Points on a hilly landscape, in no order, each with its height.
A climber steps from a point to the highest of its 2 nearest points, and stops where none of them is higher. Distance is the straight distance between rows; heights are no part of it.
j236: [ 81 130  92 112 101  94  94  81  87 101 132 111 115 101 116 131 119 116
 124 115  71  98  93  69 105  87 103  93  79  87 112  85 116  90  72 108
  96  87  96  91 139 103 120  83 103  85]  h=51.4
j241: [117 110  95  85  96 100  78 116 107 129 101 117  90  97 108 124  79  97
  96  74  86  86 110 101 102 101 100 124 117 130 117 104  95 109 145  99
  96  83 118  96  79  88 110 142 106 129]  h=17.4
j880: [ 67 116  93 124 106 108  81 103 116 113  78  64  95 138 100 106  68  79
  98  88 107 104  86 117 126  86  98 110 104 127  94 101  56  96  93  88
 107 115 111 143  96  83 108  91  95  88]  h=33.6
j405: [ 93  90 126  99 100 109 104  60  98  74  94 110  86  92 114  94 116 100
  72 105 120  99 102 105  97  97  84  82  97  80  96  91 122  76 111  62
 111 124 114  90 104 137  72  94  62  91]  h=38.3
j509: [122 105  89  91  77  97 144 104  87 125  68  88 100  99  77 113 100  97
  91  87  79  98  80  89 113  86 101 119 117 103  90  99  89 115 110  89
 109  92 105 120 101  70  76  86  70 117]  h=18.0
j649: [107  58 104  86  92  93  94 105  98  95 101 105 121  80  85  68 117 101
 117  58 121  86  95  89  84 112 114 135 110 112 105  95 130 108 117 102
 117 106  75 112 108  84 122  99  97  93]  h=48.5
j949: [ 63 112  81 121  98  95 104  97  99 115 108  75 101 108 103 108  75  86
  95  94 114 104 110  91 128  82  95  91  99 128 103  99  87 113  88  83
 119 136 135 136  91  77  85  83  80 101]  h=36.7
j65: [ 84 114 100 104 105 118 111  84  84 110  67  94 104 100  80  59  85 102
  90  97 139 105 118 114 103 100  86  90  93 118 107 116 115  80  95  78
 101 137 106 126  84  85  61  91 112 104]  h=18.3
j986: [111  99  89  68  98 103  86 128 106 120  66  93  80 110 101 111  92 104
  96  81 102  79 108 117  96  92 107 124 123 120 126 103 101 100 145  67
  95 106  94 114  85 108 104 144  85 126]  h=18.7
j516: [ 85 135  94 115 110  93 128  94  82  97  71  98 106 107  88  88 114  75
  61  96 119 103 112  85 102  90  96  93 112 138 102  90 130 120  98  87
 116 103 121  85 106  97  71  97  88 101]  h=16.3
j677: [ 74 131  99 113 103  81  72 116 135  99 105  88 109 117 116 120  60  95
  75 128 102 103 107 108  93  81  96  91  76 131 100  91 110  99 107 116
  93 105 110  86 108  98 107 112  86  95]  h=25.0
j68: [109  72  90 108 106  76  92 121  97 110 139  96 107  99  92 101  71 116
 130 120  94 123 117 116  96 116 118  74  84  73 101 122  91 106  75 115
  66  98  73  88  91 101 140 111 119 106]  h=39.1
j357: [ 94 120  84  93  96 121  71 122  78  97  87 116 101 117 103  68 121  90
 138 108 110 113  84  84  71 111 110 132 101 116 101  82 111 104 124 120
  88  94 105  87 101  75 123 100 137 117]  h=7.1
j229: [106  80 102 100  95 122  98  75  82  86  98  77 100 103  66  91 129  90
 117  57 114  98  75 108  99 112 108 105 110  73 118  83  91 105  91  75
 139 112  76 132 101 100 109  99 116  81]  h=35.4
j16: [114 125 110 120  94  98  82  88 117 117 118 120 110  83  98  98  82  90
  72  76 105 105 113  87 141 105 102 103 111 137  71 116  84 110 117 118
 103  99 128 107  96  72  93 111 103 110]  h=9.7
j552: [102 105 107 117 118 116  73  94 106 114 117  93  92 100 104  76  76  93
 100  93 112 114 108 113 130 107 104  84  91 101  84 128  61  89  95  98
  89 132 110 131  81  95 113 102 121  98]  h=27.1
j729: [111 116 127 104  59 127  96  57  91  87  90 115  83  90  78 129  83 101
  81  99  96 115  91 119 109 108 103  66  95  85  90  85 108  91 106  78
 123 122 136 107  91  75  65  92  84 119]  h=11.3
j267: [107  77  99  99 105  87 112 119 104  95  56 104  89 120  78  87 109  63
  72 108 135 105 107 141  81 109 117  99 126  96  92  96 112 104 106  93
 107  99  86  69  80 114  99 120 104 108]  h=16.5
j195: [ 89  88  89  88  92  93 107 102  98  93 107  97 130  99  89  82  99 116
 126  76 100  81  84  87  57 102  96 129  86 104 117  81 149 118 103 105
 113 104  92 110 117  73 110  88 106  88]  h=46.1
j963: [108 124  90  95 117 104  65 119  85 105  93 112 111  97  98  59 118  96
  92 116 125 117 136  81  96 101 100 115 110 126 111  99 122 111 127 110
  76 103  82  70 113 113 103 135 100 121]  h=8.3
j397: [ 78  96  93  87  84 117  68 106  81  77 127 106 109  82 114  73 106 107
 115 141 133 110 110 101 112 101 114  87  70 110  85  98 103  75 117  89
  85 152  93 102 100 109 110  94  95  99]  h=46.3
j931: [115  89  94  78  89  85 106 128 102  78  84  76 114 117  56 120  96  65
  99 119  92  77  96 122  80  91 127  83  86  95  98  91  87 121  64 115
 101 104  72  86 101  91 109 119 100  72]  h=23.1
j166: [100  94  92  74 136  71 119 127 116 118 107  91  97 102 129 106  90 120
 110 123  74  73 125 102  95  79  88  88  71  97 110 137  99  99  74 114
  69 106  84 103  97 130 102 116 101  75]  h=29.8
j713: [ 90  93  98 108 116  97  81  85 129 109 129  99 103  95 121 115  74 137
 109  86  88 120 118  92  92 101  85  99  93  88 133 105 117 111  92 114
  96  86  91  98 110 108 108 113 110 102]  h=58.7
j51: [ 81  92 107 101 100 105  84 121 145  81  95  94  98  99 116 101 102  97
  66 100 119 101  88 103  90  90  89 126 113 121  95  92  97  83 115 120
 105 102  87  99  93 118 103  98 100  78]  h=27.2
j897: [ 86  95  98 102 106 112 101  97 110  94  87  97 104  80 103  93 117 116
  83  88 125 110 113  83 114  91  80 119 123 123 115 106 101  80 106 110
 102  96  80 111  99 108  82  94 114  89]  h=29.1
j570: [ 95  95  83 101 104 108  98 122  93 116 118  74 105  79 101  65  82 110
 102  94 120 109 122  93 135  96  98  98 100 115  91 127  73 108 104 104
  95 139 105 131  81  89  97  92 105 103]  h=25.1
j758: [107 108  82  84  94 101 118 117  89 122  91  70  88 103  97  95  98  94
 114  75  75  80  87  86 110  86 113 122 109 110 100  94  82 118 125  72
 119 115 124 145  97  81  95  92  70 111]  h=19.4
j643: [108  67 110  87  94 116  94  96 115  80 107  96  88  85  94  98  79 120
  95 100 113 105 107 135  72 117  98  92 100  83 111 104 100 100  94 100
 109 111  97  89  66 104 110 111 128  95]  h=22.8
j418: [ 86 103  93 118  95  92  69 111 126 127  94  77  99 117 106 117  53  93
  91 103 102 112 101 134 143  93 112 101 102 119  91 113  51  93 109  97
  94 101  99 130  97  84 116 112  79 118]  h=30.5
j127: [126  94 109  72 101 108 113  92 100  95  86 144  84  89 103 108  99  92
 106  97  85  82  94 108  48 114 104  96  95  87 107  94 136  93 115  91
  99  77 124  72  87  96  95 117 127 115]  h=64.7
j515: [114 114 119  68 107 114 123  89  82  93 113  97  89  82 119  96 140 121
 105 110  67  63  83  73  90  88  76  97  82  80 101 103 102  85  98  89
 104  98  98 109 114 132  84  86  88  69]  h=53.2
j173: [ 58  90  89 110  85 103  80  83  93  93 123 111 106  90 114  88  69 111
 109 125 131 127 113 108 116 100 101  70  68 102  93 101 108  94  98  84
  97 153 118 113  90  93 100  84  96 115]  h=42.8
j736: [ 90 130  91  94  79 116  83  88  54 119  90 144 102 107  99 101 109  94
 151 108  95 109  95  79 102 110 113 102  84 104  86  83 118  96 117  91
  81 104 123  92 109  64 111  94  96 150]  h=6.0
j547: [112  76 106  81 114  85 101 111 117  83  97  69  98 114  78 118  79  87
  82 112  98  75 131 144  87  93 118  66  86  90 115 110  88 124  56 106
 110 115  84  88  83 108 109 141 105  78]  h=24.6
j895: [101  97 103  89 121 107 122 100  85  88 126 124 100  71 130 101 134 115
 111 105  87  81 100  56  90  95  80 108 105 103 110 102 115  82  98 101
  95  85 109  89  94 126  96  91 119  83]  h=56.2
j234: [108  58 100  82 117  83 109 116 105  98 102  81  99  98  97 101 100  96
  99 116 101  90 126 128 108  98 112  69  93  75 105 129  89  95  69  92
 100 116  69 106  91 128 114 124 103  75]  h=26.6
j38: [100  80 103  98  92  63  94 127 135 103  85 102 106 122  89 148  68  78
  94 102  82  79  93 135  78  95 121 104 106 110 115  95 104  99  94 110
  89  67  85  77 101  89 127 134  97  89]  h=20.4
j389: [111 146 105  91  96 125 114  78  78  91  87  83  87  92  91  83 112 107
  74 120 106 111 114  97  94  90  75  62  85  87 108 102 108 115  82  95
 110 125 118 102  96 114  44  91  92  96]  h=42.2
j466: [107 125 102  75  88 106  79  96  83  87 123  94 107  96 101  79 123  98
 115 101  87  68  89  81  70  99 104 106  78  98  97  68 123 108 126  87
 114 131 104 106 130 104 119  93  77  85]  h=42.3
j967: [132 113  93  80  91 113 115 119  95 116  72  98  93  81  83 131 100 109
  86  97  87 102 116 101 129  92 100 100 131 109 107 122  71  91 113  94
  93  82  90  97  81  99  78 126 113 120]  h=20.5
j146: [127  90 110 100  91  77  93 116 104  96 114 119  99 107 111 100 106  90
 123  88  61  91  63  98  54 125 117 111  97  81  96  81 121 117 114 103
  98  72 118  71 119  96 121 109  92 118]  h=3.1
j426: [ 70  98  88 134 118  71  86 104 126 114 122  99 125 113 112 103  86  91
 108  84 100 103  96  88 117  95 112 121 103 134  94  99  92  90  81 123
  90  79  97 113 124  81 132  86 109  78]  h=49.3
j514: [ 92 122 121 125 123  99 102  64  98  94 108 108  81 113 128 108 114  86
  65  97 103 109 107  98 101  95  86  64  99  89 103 100 105  91  88  72
 107 109 133  88  99 129  81  93  77  88]  h=36.6
j945: [ 81  98  75 117  98  97 119 136  81 103  93 102 125  96  91  96 120  92
 111 127 113 117  90  72 136  86 109 119 105 125  76 109  79  80  88 125
  75 108  79 112  99  85 109  69 107  88]  h=21.7
j995: [112  81 110  78 133  56 134 118 104 119 101 111 105 105 124 107 123  96
 119  96  58  61 100  93  89  96 104  96  82  83  90 129 105  93  72 106
  80  80  99 102 115 126 101 104 105  71]  h=32.3
j560: [112 128  92  94  90 143 102  89  60  93 101  96  93  90  93  50 112 129
 128 131 116 112 103  97  75 103  70  90  77  72 114 107 116 105  94 108
  89 117 104 114 107  96  77  76 119  97]  h=47.4
j249: [130  72 122  88  83  91  79  95 128  99 110 125  95  97 104 120  98  99
 114  67  73  87  72 108  75 114 115 122 106  84  89  83 109  84 128  99
  94  75  92  88 123  95 131 114  82 111]  h=2.5
j54: [121  83  97 112 106  85  96  96  87 127 128 107 111  95  99  82  93 110
 130  98  96 112 101 100 118 120 113  93  84  85  81 120  93  98 100 102
  73 106  91 115 113  87 128  94 103 111]  h=42.1
j653: [120  65 118  90  87  87 112  96 101  82 115 114 108  90  97 110 109 112
 127  96  76  93  75 108  56 122 102 104  97  60 105  88 124 113  93 119
 102  62  86  69 100  95 114  99 116  98]  h=3.6
j869: [ 83 135 113  89  93 124  86  84  78  71  99  87  89 112 119  87 147 101
 105  99 103  83  72  90  92 101  92 116  92  83  93  58 102  89 130  79
 116 127 101 106 136 129 112  78  63  95]  h=40.7
j921: [115 134  88  86 104 106  70 144  96  95  97 109  96 110 113  71 117  96
 119 127  88 112  95  87  72 109 102 113  93 108 103  93 108 109 128 128
  71  96  89  67 109 105 125 117 112 115]  h=7.6
j112: [103  54 108  97 113  88  99  98 127 103 115 104  93  87  94 107  71 120
  77  98 106 106 140 141 106 112 103  85 116  75 112 122  95  96  77 111
  98 100  83  80  70 125 112 125 115  99]  h=24.4
j889: [100 107 100  70  91 100 122 110  87  85 105  92 113  95 102  92 125 111
 121 106  84  66  82  80  46  91  88 111  78  92 119  79 138 123 105 104
 114  99  99  87 121 105  92  87  88  78]  h=44.1
j307: [116 125 123 101  67 123  95  68 105  98 112 126  92  69  87 110  80 101
  77  94 101 111  96  93 127 111  99  88 106 113  69 102  82 106 122 112
 118 111 143 109  81  68  65  79  92 118]  h=10.5
j575: [112  53 107 119 101  67  97 100 112 105 127  96 106 112  82  87  78 100
  92  89 111 117 126 128  87 127 125 101 116  76 102 100 126 140  98 108
 105  77  81  64 106 104 118 116  85 116]  h=55.0
j739: [115  75  90  72 100 100  88 125 108 131  91  97  85  91 112  89  86 111
  97  87 100  97 106 114 119 102 104 128 111 105  94 122  72  90 147  82
  70 112  90 123  84 111 110 117  69 147]  h=20.7
j115: [ 89 125 102  84  93 115  65  89 122 116 121 138  91  84 127 133  84 105
 103  70  97  85 114  72 109  96  89 126 106 149 105  96 103 111 141 112
 105  84 142 102  88  84 101 118 103 121]  h=16.4
j681: [ 71  92  82 138 115  93 114  97 109 103 106  87 118 126  97 103  88  69
  97  74 105  88  79  82 104  96 107 118 110 139  91  85  87 106  69 107
 112  90 123 115  97  62 116  74 120  77]  h=52.3
j942: [111  77  96 103  91  75 119 135  92  82 112  82 112  90  96 106 121  92
  99 120  80  97  90  87 105  93 102 103 114  83  97 104  84 119  83 130
 101  74  71  85 105 113 104  93  93  76]  h=43.8
j767: [100  98 103 112  84  94 111 103  85  97 100 120 129  81  95 100 125  98
  91 114 111 112  88  73 127 100 111 117 102 115  70  93 102  90 111 113
  92  95  89  89 118  91  97  79  83 101]  h=20.3
j592: [114  81 119  79  87 125 110  74  76  73  94  89  86  88  93  95 138 104
 107  85  99  82  63 105  79 109  92 114 104  66 109  77  99 101 116  67
 136 101  93 113 102 119  93  90  88  95]  h=37.0
j777: [105  93 108 108 119  69 100 123 120  96  75  88  71 139 123 110 123  70
 108 116  63  97  68 118  82 101 110 103 109  68  88  93  77  98  82 111
  84  52 100  75 110 127 111 104  88  97]  h=36.3
j521: [ 98  95  93  95  97  89  88 120 117  81  96  74  95 129  90 136  94  68
  99 101  88  86  87 114  78  86 122  96 105  99 116  79  90 112  85  93
 108  91  90  89 104 100 121 118 103  87]  h=21.8
j345: [101 113 113 107 104 118 119  65  72  90  68  92  92 100  83  69 133  97
  75  95 123 113 114 100  93 104  84  82 105  77 108  97 121 110 102  65
 117 113 107  94 110 122  53  91  72 106]  h=40.2
j591: [112 123  96 124 116  68  92  83  94 142 117 107 125 108  95  86  89 102
 106  92  90 108 118  86 122 105 112  90  85 103  92 113 116 119  87 101
  82  91 101 110 142  85 112 109  84 112]  h=45.1
j698: [ 98 102  78 122  99  89 126 125  86 116  97  73 120  92  83  80  88 102
  91 117 117 120 111  93 139  87  94 106 110 127  83 119  80 119  91 119
  84 110  93 109  96  85  87  82  97 107]  h=23.3
j45: [109 102 109  95 108 102  98 101  84  80 122 120 108  82 104  66  93  85
  87 132 123  98 111 113  94 112 116  61  70  99  70 118 107  79 106  96
  83 138 105  90  82 105 105  94 120  92]  h=49.6
j327: [ 92 106  94 117 124  92 138  87 103 138  61 103  88 131  95  86  59  93
  83  87 103  99  96 123  94 112  80  96  91 109  94 120 101  94  89  85
  87  94 129 118  79  88  82  89 111 121]  h=32.4
j258: [ 99 110  92  82 101 123  74 118 115 116  92  74  88  83 118  85  92 126
  98  95 104 104 115 104 126  88  91 115 104 113 104 123  70  84 129  94
  91 131  91 134  87 111  95 111  86 119]  h=22.9
j727: [124  94 120  89 102  98 102 105 119  81 124  69  96  77  99 106 114 122
  86 109  69  95 104 102 112  94  86  85 100  61 102 114  74 115  77 133
 112  80  68  96 109 130  85  99  91  68]  h=47.1
j668: [ 78  93  95 100 113 108  83  77 114  98 128 126  98  83 138 112 119 137
 120  80  92 108 110  57 103  95  70 123 102 101 124  96 112  81 107 113
  90  84  92 100 114 124 106  94 112 106]  h=60.0
j144: [110 130  95  73 107 124 105 117 108 110  87  96  80  89 112 131  98 116
  93 112  81  98 113  89 129  75  94  82 101 103 111 127  64  66  97  91
  91 108  99 118  81 124  77 110 118  94]  h=22.5
j78: [ 77 126  83 115 100  80  97  78  96 128  95 107 117 116 104 130  97 113
 117 102  84 116 102  83 121  89 103 102  92 100 114  94 117 102  85  97
  88  74  91  97 149  84 105  96  81 117]  h=48.2
j870: [110  97 129  99  85 130 104  72 120  99 105 116  65 107 112 128  80 113
 104  97  78 106  63 109  98 112  94  92  85  73  83 105  69  63 101  94
 100  92 121 122  86  95 101  81 118  97]  h=1.3
j715: [115  55 114 105  82  99 105  96  87  84 112 106  99  86  99  98 137 105
 125 105  88 103  53 100  86 123 103 125 107  63  81  82  92  98 115 100
 104  71  75  88 111 103 123  78  87 109]  h=4.2
j734: [ 91  86 101  91  94 121 102 106 108  63  99  88 102  76  90  77  72 112
  70 110 138 114 121 135  88 110  96  91 104 117 103 102 107 105  92 109
 120 135 103  84  64 104  82  99 122  95]  h=21.5
j735: [113 103 101  77 102 116  69  95 102  84 111 109  72 102 117 113 111 100
 117 102  84  92  96 106  53 110 113  93  92  81 131  83 119 103 123  82
 108  99 107  81  87 117 121 131 119 108]  h=61.0
j800: [ 95 103  93 127 119  84 107  90  98 105 111  96  88 119 118 105  93  85
  95 114  91 111 105 101 101  96 105  71  90  86  98 104 100 101  81  86
  94 105 122  90  99 113 106  96  95 100]  h=34.8
j987: [ 90  64  91 137 114  93 125 101  90  90  92  99 101 113  94  98 117  67
  97  79 115 112  83  96 109 110 113 118 135 106  92  87  87 105  85 101
 111  79 106  91  81  87 112  81 117  96]  h=55.3
j652: [ 96  83  85  97  85 108  99 113  59 100 111 111 102  97 111  85 143 114
 161 109  90 104  68  72 103 113  99 140 107  78  88  82  91 106 122 102
  92  93  88 101 114  96 133  75  82 124]  h=4.8
j920: [122  94  99  94  76  93 134 107  78 101  72 100 117  82  78  81 126 102
  85 108 105 107  94  89 104  99 102 112 112  98  76  98 116 121 114 104
 100  88  83  88 118  92  70  88  66 111]  h=19.3
j683: [104 113  84 100  92 113  85  88  60 117 120 119  93 105 119  78 128 110
 156  96  87 109  85  74 103 117 100 109  88  76  97  85  99 127 117  90
  97 109 127 108 112  90 119  86  84 140]  h=5.4
j965: [ 98  85  73 121 113  61 112 117  87 116 124  94 104 122 102 116  69  83
 127 128  86 112 113 108  91 106 121  73  74 100 100 109 106 116  74  95
  71 101 111  82  97  81 125 105 106 113]  h=36.0
j25: [ 77 145  96 116 124 110 127  83  86 108  77 104 106 108  94  91 104  90
  79  94 117 105 115  77 109  85  78  85 100 137 102 109 113  91  79  89
 100 115 124 112  91  84  62  79 117  84]  h=17.2
j225: [115 145 118 102 100 114  77  91  90 131 103 118  92 101  92  79  72  88
  98  98  95  95 109 101 113 110 112  75  68 115  82 114  89  92 109  89
  90 125 130 130  91  71 101 111 117 108]  h=28.8
j174: [120  95 119  93 126 100 120  79  95  87 109 130 100  81 100  69 105  96
  79 103 112  87 122 105  90 119  96  72  97  91  88 125 110  83  92 111
  90 100 104  86  80 126  88 102 139  79]  h=52.4
j162: [ 69 116  86 101  96 100  93  80  86  98 122  92 109 100 107 103  81 105
 108 109 109 103 121  85 107  84  94  74  74 110 118  84 135 109  87  72
 116 141 121 115 106  87  94  87  91  99]  h=39.6
j994: [ 89  82 100 100  95  80 101  95 124 116 107 132 126  92 108 116  71 104
  84  93 115  88 107  97 116 102 101 109  97 130  83 102 122  69 119 103
  75 100  96 103 106  86 107  99  91 108]  h=38.0
j46: [123 116 100 104 106  93  82 107  99 116 108 114 118  82  94  85  98  90
  70  97 112 102 135  87 120 102 113  98 113 133  90 113 113 107 125 105
  87 102  97  84 108  99 102 136  96 115]  h=8.9
j245: [ 77 136  98  96 118 103  91 129 123 114  71  91  88 122 123 117  86 103
  79 116 100  94 102 103 117  71  87 102  98 129 104 112  76  65 109  94
  81  97 102 110  92 122  95 111  97  88]  h=24.8
j740: [ 98  88  96  91 113 110  92 127 115  91  58  88  81 112  89 109 115  80
  79  93 119  95 107 125  82  97 102 118 134 108 125  88  98 100 101 101
 111  85  81  86  76 119 101 137 121  91]  h=17.5
j298: [ 81 100  96 100  86 111 117  90 103  78  64  97 110  96  80 103  84 106
  76 108 136 111 116 125 108  87  91  75  96 113 101  99 120  74  74  88
 114 131  91  99  89  97  68  98 110  93]  h=19.8
j308: [109 125 107  84  94 139 101  83  72  95 109 103  84  88 107  95 121 129
 122 107  80  98  84  79  98  99  74  91  83  81 113 103  92  82  95  98
 104 106 112 129  96 104  82  77 121  90]  h=50.2
j576: [ 96 133  97 122 124 100 103 102  95 135  95 100  99 120  95  84  50  81
  91  98 107  96 102 102 111 102  87  87  80 142  80 119  88  98  97  96
  83 113 139 125  80  70  93  95 124 107]  h=30.4
j361: [132  99 108  91  95 109 129  72  80  81  92 127  94  97  74  99  98  93
 100 101  89  91  96 112  58 123 107  84 106  78  95  89 122 115  87 109
 122  80 118  58  83  83  82  99 140  98]  h=61.8
j481: [ 70  73  97 115 112  65 113 105 130 106 118  92 119 105 120 107  86  99
 102  98  93  88  98 103 117  86 112 109  97 108  92 105  97  69  76  98
  88  98  83 123 119 101 123  76  84  62]  h=45.5
j290: [ 57  81  95 116 111  76  90 119 143  89  96  81  96 122 124 116  74 100
  72 121 115 109 104 123  89  85  91 107 101 110 109  93 105  93  91 109
  95  93  93  83  98 121 103 101  85  84]  h=25.2
j24: [ 90 128  92  97  71 112  66  76  99 117 124 131 112  81 101 128  92 108
 125  79  98  99 121  64 132  97 103 102 101 125 113  97 106 122 116 106
 121  97 123 104  97  71 100 109 100 128]  h=15.5
j896: [ 92  96 110 116 102  82 114  92 120 130  64 123 104 123  96 111  60  90
  85 104 111 106  93 134 101 109 103 101  92 115  78 110 104  67 105  95
  70  81 103  96 103  89  95  95  97 120]  h=35.0
j867: [ 91 115 107  69  75 137  94  93  89  68  99  71  73 103 112  97 123 103
 110  99  96  85  73 106  78  94  93 108  95  77 111  63  92  94 132  67
 135 137 110 122 102 127  87  89  72 103]  h=38.8
j832: [ 83  61  99 110 114  50 130 113 127 121 102 115 120  97 113  99  87  97
  75 100 108  86 113 102 111  92  98 115 105 121  75 118 111  76 103 105
  70  85  82 100 113 110 105  94  67  95]  h=41.3
j751: [ 92 125  97  80  74 140  60  99  72  93  94 149  94  97 115  92 121  81
 150 107 110 101  95  77  96 114 124 122  93 122  94  88  96  86 141  97
  91 103 126  92  85  77 114 105 121 133]  h=6.6
j680: [ 91 106  95 103  98 104  94 105 104  99  99  75  86 120 100 111  99  78
  99  80  87  87  78 101  86  91 105 110 105  99 110  78  88 117 113  75
 121 112 120 115 102  95 105  96  79  97]  h=20.6
j764: [124 130 124  86  92 119  90  93 108  82 123  75  98  80 102 102 131 114
  86 102  78  86  81  80 110  90  86  95  93  88  97  93  77 102 105 110
 120 103  90 113 122 122  91  87  83  71]  h=50.4
j175: [ 82 105  97 108 103 124 102 114  99  75  87  91  98  91 102  80 144 110
  99 106 115 122  87  75 101  98  79 134 128  98 107  85  89  97 107 132
 107  81  75  95  97 119  95  84 116  90]  h=30.6
j448: [ 90 102  97 115 102  99 100  83 114  86 127  96 118 102 101 130  92 122
 113 104  85 109 102  75  92  95  85  96  92  95 122  93 114 104  61 127
 103  75  89  88 114  91 110  89 132  74]  h=54.4
j655: [ 86 104  88 116 104 101 111 105  83  93  66 108  87 117  91 101 112  66
  74 100 132 109 111 115 100  97 113  95 126 119 102  99 113  91 112  71
 105 113 116  83  80 104  85 115 100 114]  h=15.6
j573: [108 101 131 107  64 119  74  52 111  91  95 114  81  93  93 135 103 104
  88  71  96 110  83 119 139 101 104  86 110  74  87  85  82  77 115  70
 124 110 113 113 112  98  86 109  65 114]  h=12.3
j319: [123  85 115 102 117  96 128  75  89  88  80 100  86 118  71  84 107 103
  88  98 112 101 120 127  86 122  97  76 116  59  98 108 109 129  70 110
 126  79  93  63  92 113  81 106 121  97]  h=58.9
j645: [119  91 127  95  85 110  95  69 125  94 104 112  88  99  98 136 103 109
 104  70  75  93  64 111  89 110 106 105  99  72  98  89  94  86 100  96
 119  69  98 109 112  98 114  99 109  92]  h=1.9
j160: [116  91  91 108 124 102 133  96  82 108  88 107 106 106  82  71  97 108
  96 111 119 117 132 106 107 115  92  81 114  85  95 126  96 108  72 113
  90  98  88  77  72 110  84  94 139 103]  h=55.5
j595: [104 124  96  89 106 112 130  94  78  91 110  84 102  84 105  73 111 130
 103 133 103  97 107  84  80  86  63  81  72  79 110 110 122 121  69 117
 104 113 106 104 107 107  62  67 102  85]  h=44.9
j716: [114  95  95  98  95 122 118 115  92  77  85  60 102  98  79  65 120 107
  97 107 110 107  74  99  82 100  81 120 109  78 102  90  86 129  92 126
 115  96  79 107  99 102  78  73 100  91]  h=32.2
j71: [ 97 113  98 111  97 107  84  91 109 123  85 123  95 100  98 141  88 109
  86  84 105 117 117 106 142  95  93 100 126 125 107 118  80  74 114  93
  83  79  94 101  89 100  95 124 119 121]  h=18.9
j154: [ 85 104  95  99  52 103  75  77  93  96 105 122 123  74  87 132  93 108
 112  91 114 115 120  85 152  92 114  93 101 119  91  90 106 107 115  91
 121 114 102 107 112  71  88 103  72 130]  h=14.5
j398: [106  76 103  82  88  92  97 123 124  94  75 120 102  89  87 132  94 101
  84 102 105  88 110 116  95  98 110 107 119 108 105 102 108  77 102 111
  96  82  70  78  86 101 106 130 122  96]  h=18.8
j400: [ 98 103 100 106  72 115  86  58  77 100 101 122  98  84  96 140 121 110
 115  84  98 119 100  78 145 102 109 100 114  82 107  88  95  85 113  80
 110  95 105 100 112  90  95  97  75 132]  h=13.4
j455: [ 82 128  89 111 108  87  79 127 118 113  95  72 110 107 102 120  59  97
  63 113 112  99 120 117 132  82  93  93  98 157 108 116  80 101 101 109
  93 108  99 106  94  97  98 125  98 100]  h=27.4
j118: [108  56 114 109 102  73  90 114 115  90 111  95 118  95  79  85 112  91
  91  79 109  96 109 107  85 108 116 117 127  93 109  93 125 115 103 109
 109  85  56  85 118 109 125 122  87  81]  h=51.6
j888: [112 106  96 112  90 136  97 102  82  87  92  55 102 117  61  81 121  99
 116  88 110 121  77 100  98  98  96 106 114  80 116  86  62 121  68 113
 121 107  70 125 103  97 103  86 128  82]  h=33.8
j204: [104  82 109 114 107  87 104  99 127  90  99  89  86 126 116 105  98 102
 115 113  74 115  67 118  74 109  92 103  89  60  92  89  83 103  74 127
  89  58  93  90 116 109 109  78 100  85]  h=38.5
j619: [ 95 106  83  95 128  81 127 118 102 116 111  91 118  93 108  97 110 117
 107 108  89  90 128  72 106  83  87  98  93 109 118 125 111 108  69 115
  89  93  79 106 106 111  93 100 112  73]  h=27.5
j996: [102  47  96 133 116  78 112  91  88  83 129  92 105 103  84  82  98  76
 106  76 112 108 103 114  85 125 122 100 128  82 101  92 108 137  92  89
 132  91 101  81  83  96 124 103 113  99]  h=58.5
j312: [122  87 106  98 133  67 132 127 111 108 101  91  79 116 128  95 121  90
 117  97  48  74  75  99  73 104  95 101 104  68  93 116  85 115  82 108
  93  59 119  94 104 126 102  99  91  92]  h=34.3
j720: [ 88  77  99 113  86  80 115 120 129  72  93  76 107 117  92 121  97  96
  94 126  90 109  75 115  86  89  97 115 101  80  93  82  86 115  72 141
  96  55  75  81 118  98  99  74  80  80]  h=40.9

Where does a climber stop that starts at each point below?
j965 => j668
j655 => j234
j715 => j996
j162 => j127
j516 => j234
j888 => j996
j46 => j996
